Each row is a point on a landscape with many peaks, with its height.
From any point a climber steps to the highest of the 2 points nearest to it. It stops when none of these is higher. Distance is the straight distance between rows; heights are no part of it.
Rud: [142 171 114 178 112 154 162  92  92 144 116 123 100 149 116  81 136 177
 140 104 135 122 117 153]  height 499
Pumi: [151 186 156 193 109 130 149  91  89 132 113  96 124 122 111 130 160 130
 168 154 160 133 159 144]  height 226
Git: [117  99 133 170 111 119 131 102 105 157  79 144 114 153 125 117 167 155
 101 123 149 128 119 125]  height 365
rakud: [174 115  82 150 115 169 153 118 139 136 137  89 144 144 118 143 138 135
 137  77 105 135 110 150]  height 230
kemo: [ 93  98 156 122 149  95  94 122 121 156  88 149 126 105 137 106 146 121
 123 141 151 110 117 105]  height 445
fug: [174  82  68 145 135 204 174 128 123 142 123  89 128 159 169 129 121 151
  93  68 112 131 120 144]  height 167
beno: [ 84 151 109 158 160 127 116 143  71 117 117 101  34 169 188 108 115 190
 126  60 130 107 168 174]  height 580
Ribe: [122 102 142  61 135  95 103 156 162 134 143 152 166  73 114 160 104  54
 151 141 123 151 130 122]  height 224
memif: [110 140 152 171 126  98 167 125 131 142 138 205 158 135 129 118  87 155
 135 185 151 111 146 102]  height 501
vubaf: [108 181 149 168 114 149 117 111  97 139 165  47  81 122  81 113 148 173
 165 113 161 113 159 183]  height 361
Feg: [ 96 131 145 140 136  89 120 150  79 116  89 154  80 167 209  79 132 172
 119 123 120 110 127  78]  height 676
vuve: [198 128 109 129  95 131 234 142 165 108 144 135 154 158 108 120 107 112
  89 131 139 152 131 119]  height 316
fuv: [114  72 150 138 156 122  68 126 124 168  84 118 109  90 112 151 157 122
  98 116 151 142 115 138]  height 431
Lozov: [157 121 133  12 105 179 128 130 154  92 158 162 145 147 137 163 126  81
 104  90  86 153 124  92]  height 66
nuv: [121 191 117  70 162 180 115 138 116  88 131 143  66 168 182  48 117 192
 120 128  82 111 113  98]  height 360
sol: [ 80 100  75  68 163 184  74 141 108  83 119 111  73 160 142 131 131 180
  76  83 125 113 131 117]  height 655
rubad: [133 129 144 193 102 122 130  97  83 150  89 115 118 138  98 145 161 149
 125 145 168 127 143 148]  height 201
zude: [182 153 144  39 120 144 159 166 175 100 177 155 141 152 144 145 108  71
 119 101  97 145 121 105]  height 198
Mil: [128  67  79 176 122 158  96 132 118 164 104  80 120 124 100 185 148 137
  86  84 168 116 138 180]  height 451
Gem: [121 217 135 146 110 123 170  99 146 114 165 119 146 111 112  78 124 132
 190 166 119 120 123 152]  height 467
dipig: [148  95 130  74 113 100 147 161 167 135 142 151 177 105 123 168 109  62
 106 109 134 150 117  86]  height 232
fip: [115  75 134 152 141 128  82 126 115 172  69 121 107 113 135 139 160 139
  81  95 161 137 111 132]  height 465
gemu: [133 206 114 131 133 137 157 122 147 126 161 123 123 138 138  65 123 138
 172 123  93 122  91 155]  height 595
sobe: [168 116 108  58 102 165  80 147 134 137 152 121 132 112 108 196 131  84
 145  95 107 154 136 148]  height 195
Rodus: [101 185 163 167 117 100 165 113 107 120 135 131 120 152 119  69 126 152
 178 180 121 100 124 145]  height 439
letu: [119 154 128 121 166 155 174 119 150 104 130 155 130 179 197  78 121 132
 105 121 121 122 100  95]  height 266
Fizu: [196 146 109 160  91 118 189 130 149 115 104 120 162 120  83 161 134  94
 109 133 161 145 152 132]  height 309
segub: [139  81 125  50 123 169 127 132 129 102 111 160 163 111 158 166 125  68
  71  88 118 178 115  76]  height 105
sila: [113  87  85 167 142 155  95 126 112 140 110  69 104 149  97 166 146 140
  97  72 165  89 144 184]  height 460
gir: [ 77 101  94  45 149 172  58 159 133 117 157 112  92 142 111 142 136 149
 113 105 116 132 115 115]  height 411
gelab: [115 152 133 147 147 133 186 108 140 129 126 163 116 189 183  65 129 146
 100 119 124 112 111  93]  height 279
zeg: [185 190 108 165 108 120 219 116 146  99 143 139 149 118 115 105  95 128
 132 138 148 135 140 142]  height 301
Fiz: [120 129 141 177 121  97 173 104 114 144 111 184 151 144 128 133 111 133
 127 174 161 114 153 114]  height 498
Neke: [150 148 119 176 121 133 223 107 138 125 122 181 128 172 168  98  95 156
  95 156 153 126 136 119]  height 295
det: [110 102 128 132 144 145 178 115 139  95 118 163 169 159 200 109 103 136
  55 122 148 118  88  69]  height 603
Zosu: [147  62  97 121 122 146  76 139 130 173 107 102 131  94 103 200 147  98
 100  84 144 164 123 141]  height 376
mopo: [157 132 147 173 100 125 131  88 117 137 116  99 149  94  85 174 173 125
 141 152 154 143 148 148]  height 239
bito: [141 133  95  70 154 176  84 152 132 129 147 124 106 150 125 152 137 126
 140 123 106 150 117 143]  height 261
bem: [138 188 130 139 123 107 193 121 165 103 169 160 150 133 119 102  83 143
 167 177 125 116 119 132]  height 443
Zino: [170 191 113 177  99 130 194 102 130 108 121 127 138 112 113 123 131 122
 144 131 144 141 148 150]  height 305
lum: [ 85 133 177 117 146  83  70 132 147 141 142 141 167  96 115  95 108  96
 160 180 104 108 133 134]  height 546
bam: [145 201 128 138 110 118 192 129 164  95 170 133 151 111  98 100 102 127
 177 166 126 125 126 143]  height 448
vudor: [124 152 138 137 105  88 148 130 157 113 168 135 182  82  82 151 106 110
 169 173 131 117 146 128]  height 281
navi: [171 132 114  35 116 196 130 129 140 115 153 151 128 155 145 163 134  97
 126  86  89 149 126 114]  height 127
vizur: [167 107 115 186  96 113 160  97 119 138  80 137 162 106 104 175 152 109
 105 129 160 145 155 145]  height 242
num: [185 145 109 126  97 120 209 138 163 107 147 124 149 138  89 132 117  95
 116 121 130 148 126 119]  height 320
Goror: [118 174 157 126 121 118 107 129 158 108 171  98 157 113 111 110 143 103
 194 178 104 118 111 152]  height 577
rafig: [178  73  83 150 112 189 188 126 140 131 105  97 143 168 159 131 140 142
  80  63 105 140 126 126]  height 174
Zivi: [ 97  77 141 165 132 107 136  98  99 151  63 163 115 143 154 105 144 138
  72 115 164 120 114  77]  height 386
tabop: [125  63 148 153 134 103  98  93 128 158  93 111 147  62  85 165 153  99
 128 134 154 153 126 136]  height 267
pesu: [122 118 117 165 134 133 112 146  92 143  99 119  63 183 162 103 139 189
  93  82 142 101 132 127]  height 555
Lurut: [155 156 141  67 104 127  76 156 150 124 166 116 152  89 106 174 144  77
 186 131  87 153 112 158]  height 215
Fene: [193 161 122 160 116 110 204 131 153 107 140 157 157 130 111 127  91 118
 129 161 154 127 133 120]  height 298
sok: [ 78 150 173 161 132  69 153 134  96 134 127 167 131 159 126  70 108 155
 167 182 119 104 146 103]  height 347
tet: [ 82  79 162 144 149  93 110 122  97 155  64 153 116 118 151 108 137 128
 104 120 149 122 119  77]  height 409
Zed: [126  95 114  53 131 148  81 131 132 145 121 145 127  97 126 167 136  82
 128 122 112 175 110 112]  height 621
rini: [116 141 137 144 146 117 192 128 164 127 162 184 150 163 164  97  75 152
 132 169 130 104 118  81]  height 510
zivo: [103 131 126  93 164 133 130 133 154 104 130 174 159 134 187 112 111 106
  97 153 135 125 101  80]  height 231
kadir: [120 167 132 101 134 101 137 164 185 112 188 149 168 120 134 124  90  90
 182 169  97 121 118 139]  height 658
Telok: [109 137 138 144 136  89 149 125 160 129 149 164 175 125 129 121 122 127
 146 172 129 114 123 113]  height 598
zirof: [110 103 150 142 129  87 136 115 147 142 132 156 178  71  88 154 104 116
 137 166 136 126 148 117]  height 278
Zab: [177 159 109 163 101 120 188 105 149 105 122 124 153 117  95 151 142 114
 141 135 142 139 141 127]  height 312
Tipel: [155 113 124 109 133 135 183 145 173 102 147 144 167 145 173 136  97 113
  81 121 128 141 108  67]  height 542
zikov: [159 151 116 127 104 122 143 126 157 121 154 101 156 117  92 156 155 104
 156 114 106 142 112 143]  height 354
Nizer: [126 205 126 122 135 120 168 133 172 114 185 139 143 139 137  76 103 117
 184 145  93 118  98 149]  height 652
fisog: [149 139 136  89 101  90 130 162 177 120 170 133 171 106  98 160 122  66
 161 131 113 143 118 127]  height 268
buv: [130 172 141 100 127 115  64 148 145 124 158  98 144 106 109 128 145  95
 185 182  93 132 107 164]  height 466
pumup: [150 196 110 140  97 164 130 110 142 129 180  50 134  94  86 124 148 139
 195 110 111 142 133 162]  height 245
Silin: [ 82 142 170 134 138  74  55 158  81 116 137 115  60 132 165 112 137 171
 142 150 101 131 150 157]  height 688
dop: [ 78 130 103 143 156 136  80 141  72 112 103 111  42 164 178 135 132 183
 123  80 129  96 181 173]  height 571
Liler: [152 174 139 173 104 156 140  94 111 134 122  87 125 114  89 137 157 148
 158 137 145 131 131 159]  height 214
poz: [116  76 128 196  99 127 105 106  93 170  91 115 104 130  97 158 168 163
  89 113 172 134 140 143]  height 496
lekat: [ 84 118 181 143 137  61  98 133  90 135 126 133 130 128 130  88 133 136
 154 163 114 102 132 129]  height 359
Moza: [104 149 135 150 128 109 170 108 149 124 142 172 141 151 134 111 120 134
 147 157 123 100 124 114]  height 587
Bubu: [ 94 132 143 127 143 107  71 161  88 112 119 134  49 151 176 111 130 186
 139 125 115 120 151 150]  height 609
loza: [ 74 125 146 149 149  78 144 135  94 123  93 165 111 176 191  76 133 156
 110 126 130 100 122  64]  height 728
Bufe: [120 160 144 170 114 155  96 118 118 141 146  39 103 111  69 150 154 155
 150 121 158 119 150 181]  height 343
Rotub: [150 203  69 132 125 171 133 102 109 140 186  76 118 143 136  76 110 176
 144  86 116 114  97 173]  height 401
lago: [200 144  65 150  81 183 186 106 115 121 138  70 137 116  92 121 123 142
 124  82 124 140 146 162]  height 208
Vugu: [ 92 137 158 157 134 101 172 140 142 148 150 200 146 159 149  89  81 156
 137 176 138 100 133  80]  height 506
verev: [121  96 117 199  98 147 107 113  77 152  99  97 100 147  92 159 158 175
  86 100 174 120 147 162]  height 500
Rutum: [ 84 139 182 156 130  69 132 124 102 134 140 150 137 144 113  78 122 137
 163 177 120  91 145 126]  height 351
Kez: [ 95  70 152 139 150  84 138 123 161 151 102 158 173  69 100 151 101  94
 133 147 146 139 137 107]  height 282
vizip: [138 103 121 114 132 113  97 129 142 157 111 127 147 101 129 160 147  99
 124 118 124 152 102 131]  height 582
zezes: [ 71 143 161 145 143  71 148 146 110 128 124 164 126 170 159  60 113 147
 146 157 114  92 138  86]  height 340
Kes: [107 113  76  97 163 188  95 136 102 107 104 105  68 172 153 129 124 167
  80  87 140 104 148 134]  height 763
tadot: [ 94 125 130  83 160 128 120 154 162 125 153 185 174 108 160 114  82  98
 134 182 121 123 120  84]  height 199
gube: [150  63  81 182 105 172 123 111 122 160  92  97 130 126 106 180 154 148
  82  92 147 131 138 159]  height 446
pum: [156 129 123  64 134 117 147 172 172 116 168 169 175 125 170 134  75  91
 119 144 114 143 109  68]  height 185
Gipi: [127 131 113 178 135 150 137 126  91 145 105 113  75 182 132  93 133 188
 104  77 136 100 119 138]  height 538
peveb: [ 92 163 149 128 153  99 154 150 123 117 133 165 109 183 185  49 108 152
 148 149 107  85 122  84]  height 328
Tegog: [ 85 111 145  41 147 130  62 144 149 119 118 148 133  90 117 102 122  91
 154 177 100 139 118 100]  height 59
Padu: [104 136 135  93 149 135  76 144 106 109 106 146  70 148 165  99 137 169
 112 141 118 112 122 100]  height 416
katom: [124 196 172 170 101 125 133 118  81 129 140  82  86 131  98  93 152 170
 175 155 142 122 142 149]  height 399
Zunan: [177 127 121 112 123 120 206 142 176 107 167 141 156 154 142 121  85 122
 112 134 124 137 112  83]  height 529
Bonom: [102  81 166  95 165 121  60 134 115 126  64 150  96  79 129 110 124 122
 113 147 139 133 121  94]  height 310
duduf: [112 116 179 177 115  87 103  95  66 147 111 105 114 114  93 129 167 144
 131 163 141 121 136 136]  height 314
bupuf: [ 94 119 142 140 147 126 169 123 143 118 119 187 158 159 190  93  90 142
  72 139 147 102  98  57]  height 641
nove: [157 136  98  68 140 196 117 141 133 130 146 122 124 160 152 154 133 117
 130 105  93 152 117 130]  height 197
zatav: [ 90  97 195 130 156  64  46 143  85 134 113 137  91  99 148  88 117 126
 148 165 108 116 143 129]  height 561
zuk: [127  84 134 118 142  95 163 130 167 141 128 166 177  96 132 149  90 115
 112 137 140 136 129  80]  height 299
Mepu: [111  97 127 168 121 102 162  96 134 145 101 173 150 125 130 127 137 134
 110 140 156 122 134 111]  height 491
Nodu: [127 139 124 192 123 144 138 114  92 140 109 104  85 164 116 104 142 183
 129  97 138 113 121 154]  height 523
kuzat: [113  80 129 182 108 121 162  99  95 153  67 159 119 166 140 113 163 139
  77 123 160 130 131 102]  height 374
Falan: [105 137 175 177 112  84 123  92  74 139 114 122 133 124  95 115 150 132
 150 178 147 116 151 133]  height 307
dena: [133 147 125 141 139 128 216 116 167 114 164 164 142 166 167  87  91 148
 117 146 130 119 108 101]  height 516
kezod: [105 171 148 107 127  98 117 141 167 110 173 131 176 109 119 117 118  94
 197 179 100 127 120 145]  height 630
nibap: [123 163 130 106 153 143  96 151 122 115 109 146  66 165 173  79 137 167
 135 136 106 113 126 120]  height 477
lomuk: [158 132 103 150  98 168 102 128 128 140 147  49 128 103  81 189 146 133
 158 101 137 138 121 170]  height 313
vofu: [ 94  62 163  93 176 135  76 129 127 128  50 153 115  71 120 141 131  84
 118 151 139 140 106  92]  height 272
tevet: [110 165 182 160 107  99 122  93 113 125 149 110 159  99  87 129 139 117
 171 199 139 110 154 137]  height 296
Zukoz: [148 226  93 133 126 157 150 101 126 142 181 105 129 139 132  55 127 165
 159 107  97 122  97 164]  height 493
meb: [ 87 127 139  86 159 117 108 144 143 122 123 180 158 116 161  94 103 108
 124 169 132 110 117  87]  height 212
Buto: [112 167 141 118 155 127  80 165 101 112 125 133  51 160 167  93 122 179
 143 123 106 103 136 154]  height 550
Nuli: [155 111 111 164  97 115 136  97 131 134  95 113 158 104  95 169 159 127
 123 124 152 147 141 138]  height 247
kese: [157 111  67 110 143 200 132 133 116 134 146  72  95 162 148 143 108 128
 115  68 125 126 122 186]  height 620
feguf: [149 137 116  63 117 165  70 152 124 140 166 116 129 117 105 182 144 106
 162 113 109 157 116 168]  height 209
zas: [102 123 148  64 150 113  67 142 140 131 133 143 152  89 120 129 136  79
 163 175 101 141 120 133]  height 106
rabiv: [166  75  97 137 121 195 179 136 139 120  94 107 166 162 186 133 138 137
  64  69 108 140 126 104]  height 182
dum: [156 120 123 126 103  98 142 126 150 123 132 110 170  99  85 173 152  95
 151 128 128 137 127 129]  height 331
Gur: [139 110 109 154 125 135 196 113 162 110 120 143 147 156 153 126 132 136
  91 120 131 133 128 105]  height 556
tunuz: [ 96  71 132  83 167 144  91 130 128 119  62 164 132  82 133 144 119  86
 101 139 131 159  98  72]  height 235
Padiv: [120 105 162 166 120 118  77 110 106 148 124  83 121  91  74 165 169 142
 119 133 153 131 121 164]  height 336
lufu: [184 101 122 119 104  96 194 151 166 124 146 154 173 131 101 152  86 113
  97 149 140 137 130  92]  height 304
mefen: [170 146  76 182 102 183 185  81  96 140 124 105 117 149 135  85 124 170
 108  82 123 125 136 168]  height 455
mumi: [140 143 129 162 116 156  90 119 127 139 157  44 124  92  64 182 160 140
 157 124 152 132 141 170]  height 327
sotu: [145 152 123  78 127 134  80 152 138 135 156 116 143 108 116 156 152  93
 181 147  97 155 109 159]  height 325
vufo: [139 153 116 120 128  99 192 144 185 114 180 165 160 133 133 120  73 130
 148 166 116 121 115 107]  height 438
Zemaz: [182 105  89 189  92 157 171  95 115 133  80 131 134 137 128 151 162 137
  90 111 131 143 144 143]  height 435
zom: [111 194 148 168 116 108 185 103 128 118 143 148 137 136 117  84 129 131
 171 174 133 115 135 148]  height 447
fisen: [135 182  98 142 116 176 123 122 126 140 173  45 115 101  97 126 128 149
 182  99 138 125 121 183]  height 293
sevab: [174 155 128  62 127 147 147 158 161 109 165 141 140 145 146 148 126  70
 145 100  86 147 120 125]  height 223
kag: [191  95  93  64 109 203 120 138 122 126 152 109 111 150 142 176 116 104
 123  66 103 134 135 150]  height 423
zul: [ 77  86 145  48 154 134  81 139 143 120 102 158 144  67 115 132 113  71
 148 169 118 153 120  90]  height 27
vemab: [153 175  86 171 114 167 184  82 109 137 134 118 110 159 134  65 131 180
 120  91 117 120 123 160]  height 473
mabem: [125 118 138  53 129 110  81 145 146 139 136 148 143  78 118 154 136  58
 165 149  98 161 121 138]  height 168
misip: [126 112 132 137 134 109  92 116 134 155 121 106 146 104 109 153 158 120
 139 136 124 131 112 149]  height 512
lanim: [175  69  82 101 115 178  81 138 125 163 119 112 134 116 132 200 134  92
  96  67 127 157 134 138]  height 346
mak: [ 98 104 120 159 145 131  62 136  95 140  98  65  93 139  99 168 160 146
  95  76 166 105 155 188]  height 479
repam: [115 171 131  78 154 152 112 144 123  90 116 151  71 166 183  62 131 166
 134 143  85 111 118  95]  height 414
miz: [144 146 159 179  93 106 135  83 101 135 108 120 158  95 104 159 146 110
 144 172 163 128 157 138]  height 234
Genot: [165 144 116 121 130 128 219 127 189  96 165 141 149 156 163  95  87 151
 108 135 116 140 111 105]  height 522
mek: [125 135 122 142 135 127 166 114 156 129 129 150 139 155 145 120 135 130
 125 130 121 128 113 120]  height 572
defug: [111 105 160 131 141  98  72 139 106 151 101 126  98 127 142 115 155 150
 119 134 142 114 123 125]  height 402
satas: [108  50 137 179 128 117  95 109 104 183  69 117 109 112 111 149 159 149
  73  92 171 130 126 132]  height 487
Kad: [120  64 144 145 126  89 130 107 152 150  91 133 166  65  86 166 126  89
 133 132 139 151 125 118]  height 276
vire: [ 99 119 176 116 146  84  52 132 125 134 124 121 140  92 109  97 125 102
 160 173 105 108 132 146]  height 489
gedu: [ 87 116 180 123 139  58  45 152  81 123 128 139  80 129 179  96 126 154
 154 163 105 122 145 128]  height 615
pib: [129 157 124 177 128 121 216  96 109 125 113 171 104 181 155  81 116 149
 111 146 141 125 134 124]  height 292
rebub: [113 139  80 156 149 164 118 133  98 134 123  77  71 168 131 115 123 163
 105  67 143  93 138 195]  height 654
Zaba: [144 172 169 205  99 115 152  94  91 142 107 110 143 112 117 145 155 108
 152 165 175 128 162 146]  height 229
tufet: [154  78 109 132 119 163 168 134 149 122 113 122 167 153 175 141 142 113
  63  81 120 155 126  96]  height 193
timi: [130 130 129 107 119  82 137 149 168 126 166 143 181  96 104 148 112  92
 157 155 123 129 123 122]  height 277
tova: [110 185 165 162 108 111 136 113  95 122 134 110 111 140 109  82 151 150
 177 159 123 110 121 154]  height 422
fazaf: [116 148 161 140 112  87 123 106 145 123 153 120 183  86  84 145 136 103
 172 180 130 120 148 138]  height 288
zol: [ 96 149 130 145 153 110 117 156  74 109 105 143  52 168 217  81 126 196
 124 109 109 122 125 104]  height 625
rubim: [126 131 131  64 139 119 128 175 171 118 177 179 174 111 158 130  67  90
 137 172 117 132 113  75]  height 191
Baz: [179 156  86 160 103 166 172  96 133 131 136  87 138 128 102 134 143 139
 135  87 112 145 136 152]  height 217
bofa: [ 99 194 145 101 158 116 139 147 140  96 129 172 101 174 188  37 115 146
 146 159  94  96 114 100]  height 311
Nuvol: [128  59 126 122 152 135  63 131 126 179  92 113 121  83 115 169 143 105
 100 110 147 163 118 139]  height 403
govo: [151 109 117  40 117 164 124 133 136 107 131 157 147 128 147 166 136  74
  86 102 104 164 119  88]  height 62
Tura: [134 188 120  97 130 116 163 152 177 106 192 147 148 135 142 102  91  97
 185 155  92 124 105 132]  height 674
Soz: [103  79 134 117 159 101 130 135 161 141 107 155 167  74 133 147 108  83
 119 130 138 143 120  92]  height 290
Dom: [140 123 118 125 126 131  77 138 134 149 139  89 147  98  99 178 157 116
 151 130 123 145 111 167]  height 456
foz: [ 84 146 103  77 148 157  69 155 120  92 140 129  45 152 137 113 132 197
 125 119 102 106 142 133]  height 420
paf: [ 99  85 139 147 140  91 133  99 135 158  94 154 149 110 124 123 144 118
 111 135 148 117 124 112]  height 478
bulu: [106 147 130 156 147 128 118 151  90 126 108 123  47 178 190  89 131 195
 121  87 117 107 131 129]  height 584
rerum: [102 102 158 166 140 104  63 129  96 152 123  83 101 113  86 149 157 152
 106 119 150 115 131 168]  height 352
neso: [105 147 115 162 143 135 108 140  88 124 127  90  50 166 148 105 121 183
 122  62 141  93 145 178]  height 616
Kole: [107  80 123  60 154 163 108 120 125 100  81 169 147  88 145 149 119  83
  89 129 124 173  89  72]  height 192
bil: [178 126  94 133 108 158 133 137 136 141 150  94 132 134 117 167 132 108
 140  72  96 150 116 150]  height 251
vubu: [ 88 110 189 158 115  55  85 126  66 133 129 109 113 111 106 100 142 134
 149 177 108 108 140 128]  height 372
vigu: [100 122 116 151 152 123  62 132  81 125 105  82  82 138 120 161 152 153
 115  74 143  94 173 196]  height 511
Vit: [160  86 123  33 107 162  76 134 138 139 132 145 128  98 103 191 139  73
 126  97 100 172 125 119]  height 339
Kifu: [164 145 128  89 125 103 180 170 185 114 188 161 163 136 131 119  77 117
 155 162 109 123 106  85]  height 436
ror: [145  81 117 157 103 116 108 100 138 153  96  96 150  81  82 185 165 121
 128 118 145 160 124 142]  height 255
katur: [ 70  87  86  48 150 183  62 150 118  88 139 111  83 151 129 141 127 161
  78  80 107 118 111  98]  height 535
zanu: [111 117  95  47 137 182  69 151 127 127 162 120  91 144 109 155 137 140
 130 119 113 137 119 137]  height 329
Rato: [183  70  91  73 105 199  98 146 118 142 135 109 120 142 134 200 122  98
 102  64 125 139 148 144]  height 364
saka: [ 88 123 145 143 149  97 155 123 127 131 107 178 136 167 174  80 107 146
  98 138 149 100 116  71]  height 680
pofa: [108 117  99 111 161 160  76 140  98 116 100 104  68 151 135 146 142 153
  92  90 147  96 160 158]  height 683
mev: [112 123 129 188 122 133 111 129  86 148 114  89  82 160 106 139 151 179
 109  94 155 105 140 165]  height 508
Vin: [132 118  62 140 156 187 133 131 110 134 123  75  79 166 142 119 117 145
 107  71 149 100 127 188]  height 685
kek: [110 166 185 174 104  90 128 111  73 130 141 113 141 126  99 107 143 125
 174 199 131 106 160 134]  height 302
gare: [136  91 121 121 145 145 183 129 161  95 125 164 175 153 192 117 106 116
  57 122 138 145 102  74]  height 569
Nuzik: [146 115 129 142 103  82 155 120 139 118 123 124 182  79  67 175 134  89
 133 147 155 144 159 119]  height 321
pinun: [132 140 139 189 104 142 114 101  94 142 118  90 107 125  88 142 166 164
 141 129 161 127 126 159]  height 206
Bege: [113 117 150 147 136 116  80 142 112 155 111 112 103 134 117 135 159 155
 114 118 142 124 117 155]  height 373
Lapuz: [179  80  77 182  89 160 158 105 128 143  87 112 143 129 108 173 157 134
  93  97 132 144 139 140]  height 441
gozu: [ 78 125 187 137 133  75 103 125 144 141 157 157 180  97 101  99  98 119
 153 187 112 110 148 130]  height 575
Befeg: [126  91 115  93 153 141  89 129 139 148  98 140 135  98 126 152 139  97
 115 137 129 156 110 111]  height 503
fufor: [160  65 115 122 110 124 186 141 159 120 119 136 170 134 150 146 127  98
  58  99 139 159 119  85]  height 204
vedu: [143 199  89 132 122 173 130 121 122 133 180  59 117 119 117  94 116 152
 167  93 117 118 102 176]  height 341
Zav: [114 109 177 174 114  92  83  83  89 157 116  93 119  87  73 146 163 135
 125 160 155 125 133 153]  height 323
gusi: [167 117  91 119 103 165 100 143 122 138 151  75 120 122 102 194 135 106
 153  72 127 138 122 170]  height 284
goviz: [165 173 119 112 101 113 180 145 166 108 174 111 154 114  87 144 128  91
 168 114 105 143 114 133]  height 330
Vap: [156  83 125  88 121 118 153 143 161 128 119 140 167 114 152 157 113  76
  74  99 132 164 118  73]  height 216
zoke: [152 154 125  67 118 112 138 163 167 118 162 144 146 128 131 154 121  68
 154 124  94 149 119 123]  height 249
Visog: [106 143 197 140 126  85  54 118 118 122 152  95 129  94  97 108 142 106
 160 186 118 106 135 158]  height 421
Safo: [117  97 161 148 125  90 151 123 150 151 130 189 184  84  98 145  73 139
 126 173 147 125 148  95]  height 274
dib: [175 122  81 180 114 182 194  92 123 131 113 117 124 149 126 105 131 158
 105  86 117 137 138 149]  height 444
zuda: [121  91 112  80 151 150 126 124 135 115  98 162 158 112 164 149 126  75
  80 117 124 164 108  75]  height 150
sama: [ 74 134 107 100 163 148  75 138  89  87 115 127  40 156 165 135 132 190
 122  96 118 103 184 150]  height 520
tebi: [ 95 117 153  93 145 111  65 142 103 115  79 155  83 121 164  95 141 153
 112 146 127 120 121  96]  height 358
Sof: [181 124  76  76 129 207 135 137 113 130 167  87 105 153 146 147 108 112
 135  71 114 134 125 181]  height 532
mubit: [112  81 138  84 160 124 124 143 155 135  97 163 153  73 139 161  88  54
 128 135 134 158 125  79]  height 275
bib: [166 132 145  40 123 129 156 165 172  99 171 170 159 140 157 151 100  73
 106 121 122 150 112  84]  height 183
Narip: [189 115 105 147  99  98 191 132 149 122 120 151 167 126  87 157 108  97
  98 148 162 139 149 110]  height 306
pediz: [ 90 133 148 133 136  89 128 133 159 139 142 172 170 109 114 119  87 126
 155 179 126 107 134 118]  height 588
gole: [102  96 155  97 150 117  58 143 106 137  84 130  80 102 138 118 146 135
 111 137 144 134 130 119]  height 356
res: [155 146 129 128 106 130 111 137 145 134 154  84 144 105 102 172 160 113
 175 116 121 148 109 155]  height 396
niz: [120 140 120  97 168 151 153 133 145  92 127 162 154 167 201  99 111 121
  96 141 121 131  97  75]  height 248
Pini: [101  98 183 113 157  81  50 137 115 136 101 135 111  89 124 100 125 115
 141 172 106 118 139 130]  height 509
ruz: [112 189 160 177 106 133 118 122  72 134 144  57  71 125  94 100 155 180
 153 124 140 124 160 167]  height 380
sut: [112 150 135 167 134 118 186 101 122 129 109 158 107 188 159  74 137 153
 125 123 123 111 118 112]  height 287
mela: [106 147 114  83 159 156  75 154 118 111 131 124  70 155 124 118 134 172
 124 128 121 110 144 152]  height 382
zod: [ 96 114  81 112 162 143  60 124  90 107  92  80  65 143 132 155 158 142
 114  77 142  91 178 187]  height 589
panu: [182 137 114 175 117 112 216 114 146 116 125 172 140 149 143 124  88 137
 104 155 151 127 145 113]  height 297
Guda: [122 206 143 136 107 123 145 115 153 106 176 103 147 104 107 102 142 116
 205 148 108 123 113 157]  height 507
busi: [163 128 102 197 103 167 169  86 110 136  96 121 120 146 115 134 150 162
 114 107 133 138 135 154]  height 434
zurep: [174 169 120 123 100 109 205 144 169 107 165 130 156 124  84 134 105  98
 149 140 123 145 128 125]  height 322
rad: [157  86 123 117 116  96 174 142 178 132 138 157 174 113 115 143  91 109
  96 133 146 142 122  69]  height 303
laf: [135  87 129  52 134 111 126 154 165 136 124 155 163  74 125 172 104  46
 118 115 132 167 127  94]  height 250
Fizup: [ 55 126 104  78 153 159  71 131 115  76 135 122  48 154 161 118 131 195
 124  83 103  97 156 132]  height 469
raz: [ 91 119 202 155 122  59  62 114  83 135 149 106 130 100  91  90 125 110
 159 186 101 106 145 131]  height 387

For each start below, name the point where the climber stops.
lekat -> Telok
pinun -> Soz
Baz -> Tura
lanim -> loza
Zemaz -> Kes
bib -> defug
katom -> Tura
govo -> defug
rubim -> Zab
Mepu -> loza
vemab -> loza
vufo -> Tura
